Each scene shows the same named points in several views. A view is turned or mirrored, and shifted as a whole, has a little noise and may leave points out.

Scene 1
View 1
vov: 13,-18,-4,-19,18,1,1,-20,-14,-18,36,-4,-12,32,-29,15,18,1,-6,-19,-10,2,-3
rolal: -2,-16,-7,-35,-5,0,24,-27,22,11,33,-36,7,14,-5,9,12,21,-24,-13,3,-21,-30
bados: -3,6,-4,3,7,-24,7,7,0,11,-27,2,1,1,-2,3,-12,17,7,-3,-4,-16,-15
gifi: -6,0,-4,-3,-1,-28,18,-3,11,21,-31,-7,6,-1,-6,1,-8,22,0,-1,-3,-21,-20
kasi: 0,1,-7,-15,4,-9,7,-2,6,8,9,-16,0,8,5,8,-3,16,-5,-11,1,-15,-21
vomev: -6,12,-7,-12,-1,-14,8,11,14,20,-5,-21,7,-4,26,3,-16,22,-4,-6,6,-24,-30
fes: -1,-2,-6,-19,2,-7,11,-7,10,9,13,-21,2,9,5,7,-1,17,-10,-11,1,-17,-23
dezez: 1,0,-4,-5,9,-15,5,-1,-2,4,-5,-3,-3,9,-6,7,-3,13,1,-8,-4,-11,-12
tope: -10,-5,-9,-36,-14,-5,30,-17,36,29,20,-47,15,-2,19,4,1,32,-26,-7,11,-32,-44
Mebe: 2,9,-7,-17,7,-4,-2,8,3,4,18,-18,-1,7,20,10,-9,12,-4,-13,5,-14,-22
vud: 8,-3,-4,-20,13,2,-2,-5,-5,-9,34,-13,-7,22,-3,14,5,6,-6,-18,0,-4,-12
fop: 6,10,-7,-6,16,-8,-10,14,-11,-6,10,-2,-9,12,10,11,-9,6,7,-13,1,-5,-10
zela: -7,-13,-6,-14,-6,-24,30,-21,17,22,-21,-16,10,3,-18,2,3,26,-10,-1,-5,-24,-24
nibeg: 7,-6,-2,-1,16,-15,1,-5,-15,-8,-7,10,-10,19,-25,9,4,5,7,-10,-11,-2,0
mel: 6,13,-4,9,19,-19,-13,19,-18,-4,-17,15,-10,9,1,8,-15,5,16,-8,-5,-3,-3
Soduf: 4,-3,-5,-9,10,-13,5,-4,-3,1,2,-3,-4,13,-10,9,0,11,0,-9,-4,-9,-11
gebe: 2,-26,-3,-19,2,-12,26,-35,6,4,6,-11,1,21,-40,8,20,16,-13,-9,-10,-12,-12
pubik: 4,-7,-7,-26,4,1,8,-14,6,1,33,-24,-1,19,-1,12,8,12,-14,-16,2,-12,-20
Gukil: 4,1,-8,-22,7,2,1,-2,4,0,31,-21,-3,14,11,11,-1,11,-9,-16,3,-11,-20
View 2
kasi: -1,16,-14,-6,6,6,9,-14,11,-11,8,-9,3,6,6,-3,-5,3,-3,-4,12,-1,-9
Gukil: 5,15,-4,10,15,3,9,-12,14,-8,13,-18,-3,7,7,-1,-12,-3,-6,-21,12,-4,-19
tope: 18,51,-12,-8,-9,-10,5,-49,25,-12,-6,15,-11,28,14,-15,-22,-23,-10,2,28,2,-14
fes: 3,19,-11,-4,3,3,7,-19,14,-11,7,-5,3,10,5,-5,-10,-1,-5,-7,15,-3,-10
dezez: -9,3,-17,-13,5,11,8,-5,7,-13,12,-11,13,0,1,-3,2,12,-1,1,7,-4,-1
nibeg: -11,-20,-9,-13,10,12,8,7,7,-12,20,-17,30,-7,-8,0,4,23,1,-9,4,-9,9
gifi: -11,15,-31,-29,-9,11,7,-17,5,-17,2,5,14,4,2,-8,6,10,0,24,9,2,7
zela: 1,16,-18,-32,-15,1,4,-29,17,-17,1,16,22,14,-2,-15,-6,4,-2,17,18,-3,15
Soduf: -6,-1,-11,-9,6,8,7,-5,10,-12,14,-12,16,1,-1,-3,-2,12,-1,-7,9,-5,2
vomev: -6,36,-31,-10,-1,11,10,-18,3,-11,-1,-5,-11,7,15,-3,3,-3,-4,15,12,8,-17
fop: -11,2,-17,3,18,16,11,6,2,-9,16,-27,1,-6,5,5,4,12,0,-10,1,0,-15
pubik: 10,12,4,6,11,-3,8,-18,21,-8,13,-12,6,12,2,-5,-19,-4,-7,-25,17,-8,-12
vud: 4,-1,4,10,18,3,9,-4,15,-6,20,-22,8,4,0,0,-12,3,-5,-29,11,-9,-13
bados: -15,8,-32,-24,-1,15,9,-5,-1,-15,6,-7,11,-4,1,-4,12,16,2,19,3,3,3
gebe: 8,-14,7,-21,-4,-4,3,-19,26,-15,16,5,40,12,-14,-12,-16,11,-3,-15,19,-17,20
mel: -24,-7,-29,-11,14,25,11,17,-8,-12,17,-27,11,-15,1,5,18,25,4,6,-6,1,-4
vov: 4,-22,13,3,17,1,6,-1,20,-9,25,-19,30,3,-11,-2,-14,13,-3,-35,12,-16,3
View 3
bados: -15,0,-3,-9,8,-6,22,-3,-11,-16,-11,-27,5,-11,4,20,-4,-21,-1,14,-3,13,-5
Gukil: -6,-17,10,-4,-11,-4,-20,-4,8,1,-6,2,-24,-6,11,3,-3,9,11,17,-13,-3,5
zela: -3,-7,6,-3,33,0,0,16,-9,22,-16,-15,8,-21,10,29,4,-21,0,7,-12,17,-16
fes: -6,-13,8,-5,-1,-3,-11,1,1,4,-8,-5,-14,-9,9,10,-2,-1,7,15,-11,4,0
dezez: -15,2,5,-8,8,0,7,-3,0,-12,-8,-14,-9,-7,1,17,-6,-7,5,14,-8,6,-2
Mebe: -6,-20,0,-7,-19,-12,-5,-6,-4,-8,-6,-11,-14,-6,12,2,-4,-3,6,19,-5,4,5
gifi: -9,-5,-1,-7,16,-5,16,7,-13,-1,-13,-26,10,-16,8,24,0,-25,-3,11,-4,17,-9
fop: -18,-3,3,-10,-14,-3,6,-15,3,-27,-4,-12,-19,-1,2,6,-9,3,8,19,-6,-2,8
vomev: 1,-27,-5,-6,-15,-19,1,1,-14,2,-10,-20,1,-14,17,5,0,-18,0,16,-1,14,0
rolal: 3,-21,16,3,14,1,-37,14,8,36,-12,11,-18,-15,16,13,4,6,10,10,-21,4,-7
nibeg: -27,21,10,-11,20,14,14,-9,8,-25,-7,-10,-16,-3,-9,25,-11,2,8,13,-13,-1,0
mel: -26,11,-3,-14,-6,-1,30,-19,-4,-45,-5,-25,-10,0,-5,14,-13,-8,3,19,-1,3,6
kasi: -8,-13,6,-5,-1,-5,-6,0,0,1,-8,-8,-11,-9,9,10,-3,-3,6,15,-9,5,-1
gebe: -14,10,18,-3,45,19,-15,12,11,18,-12,5,-12,-13,-1,32,-3,2,9,5,-24,3,-14
tope: 16,-43,7,2,0,-17,-37,21,-8,48,-15,-1,-2,-22,28,6,11,-11,4,11,-12,14,-9
pubik: -6,-13,15,-3,1,2,-27,1,11,12,-7,8,-26,-8,10,9,-3,11,12,14,-17,-3,0
View 4
kasi: -8,6,7,13,5,-5,36,14,-14,-10,-8,-10,17,-3,6,-21,-6,-14,10,-6,7,-18,-8
mel: -1,-16,30,20,-16,3,4,38,-26,-6,-16,0,12,1,17,-31,-8,-20,-14,-37,12,-7,-13
tope: -28,13,-9,3,27,-22,73,-21,1,-3,4,-22,24,-6,0,-12,-3,-1,29,25,-7,-23,-2
bados: -12,-22,24,10,-4,-11,10,15,-6,0,-7,-5,15,-9,18,-30,-4,-11,-5,-16,2,-8,-9
gifi: -16,-22,19,2,3,-18,14,5,5,0,-2,-7,19,-15,18,-29,-3,-7,1,-5,-1,-9,-9
zela: -12,-12,4,-5,14,-19,15,-3,23,-5,-1,-10,20,-24,12,-25,0,-5,16,11,1,-16,-7
Gukil: -3,22,-2,19,6,2,50,20,-26,-15,-12,-13,17,5,-1,-17,-8,-18,16,-9,10,-24,-8
fes: -9,10,1,10,10,-6,42,9,-10,-10,-8,-12,19,-3,4,-19,-6,-12,16,-1,6,-20,-7
rolal: -5,28,-21,5,22,-8,52,1,2,-18,-5,-17,22,-11,-5,-13,-4,-11,35,18,8,-30,-4
vud: 8,26,-5,20,3,9,35,32,-23,-22,-17,-10,15,0,-2,-17,-7,-24,18,-13,19,-26,-10
dezez: -2,-3,11,12,-1,-2,16,22,-9,-10,-10,-6,16,-8,11,-26,-5,-15,5,-14,11,-15,-10
fop: -2,5,16,22,-7,4,29,33,-31,-11,-16,-6,14,7,8,-24,-9,-21,-2,-26,12,-17,-11
vomev: -27,-10,19,13,5,-17,50,1,-18,2,-2,-13,20,4,12,-22,-6,-8,1,-7,-6,-11,-6
Mebe: -12,10,9,20,2,-3,50,17,-28,-8,-10,-11,16,8,5,-19,-7,-15,7,-14,5,-18,-7
pubik: 2,27,-11,15,11,2,45,19,-13,-19,-11,-14,17,-3,-3,-15,-5,-17,24,0,15,-28,-8
Soduf: 2,2,7,12,1,0,17,26,-9,-13,-13,-6,15,-8,9,-24,-5,-18,8,-13,12,-19,-10
vov: 23,28,-13,14,2,15,10,42,-8,-29,-21,-6,13,-14,-2,-21,-5,-27,22,-10,29,-29,-13
nibeg: 10,-2,9,11,-4,4,-3,34,-5,-15,-15,-2,13,-14,11,-28,-4,-21,5,-19,18,-17,-12
View 5
bados: 0,-18,47,-11,13,-6,-18,-9,0,9,-13,4,-19,4,-3,-12,-15,2,-6,1,-19,-5,-14
fes: 3,-21,30,17,-8,-3,4,-11,4,0,-18,6,-9,4,-9,4,-11,-11,12,5,10,-3,22
gebe: -17,-21,6,-18,3,16,10,-35,8,10,-25,8,-28,5,9,7,-11,-6,25,-3,27,-9,22
pubik: -2,-19,15,18,-20,4,11,-15,3,4,-14,6,-5,4,-12,11,-10,-8,17,2,30,3,30
zela: -3,-28,32,-5,22,2,4,-23,9,-3,-36,8,-28,4,12,-6,-9,-19,17,4,-6,-22,15
vov: -15,-11,4,-15,-21,14,0,-25,0,22,-2,5,-12,4,-9,13,-13,12,13,-8,44,11,14
gifi: 1,-23,46,-4,18,-4,-9,-12,4,1,-25,5,-22,4,3,-11,-12,-11,3,4,-19,-15,0
vud: -5,-13,16,9,-26,3,2,-12,0,12,-3,5,-2,2,-19,12,-12,4,9,-2,33,12,18
Gukil: 4,-18,25,24,-22,-3,5,-7,1,4,-9,5,1,3,-21,9,-12,-6,10,3,23,7,23
tope: 12,-36,32,43,0,-7,25,-10,12,-20,-42,9,-10,3,-3,4,-5,-40,30,16,2,-20,48
mel: -1,-9,46,-11,-6,-7,-26,-3,-6,19,6,2,-7,3,-17,-7,-17,18,-18,-4,-6,11,-23
kasi: 3,-19,33,13,-7,-3,-1,-8,2,2,-16,5,-7,3,-11,2,-11,-8,7,3,7,-1,14
rolal: -1,-27,12,22,-9,4,22,-21,9,-6,-30,9,-13,4,-3,11,-7,-22,31,7,28,-9,45
Mebe: 7,-19,36,25,-17,-9,-1,0,1,2,-9,5,2,3,-21,4,-13,-6,3,4,8,6,14
fop: 2,-12,37,8,-18,-6,-13,-2,-4,14,3,4,1,3,-23,2,-15,10,-6,-1,9,13,-1
Soduf: -4,-16,28,-4,-5,1,-6,-15,0,11,-9,5,-13,4,-7,1,-12,2,4,-1,11,2,4
dezez: -2,-16,33,-4,-2,-1,-8,-11,0,10,-11,5,-13,4,-8,-1,-13,1,1,-1,4,0,2

Which points are out of place in each view (at most two, in the order of its rows)? Write none if all are in place.
view 1: vov
view 2: gebe
view 3: fes, Mebe
view 4: nibeg
view 5: bados
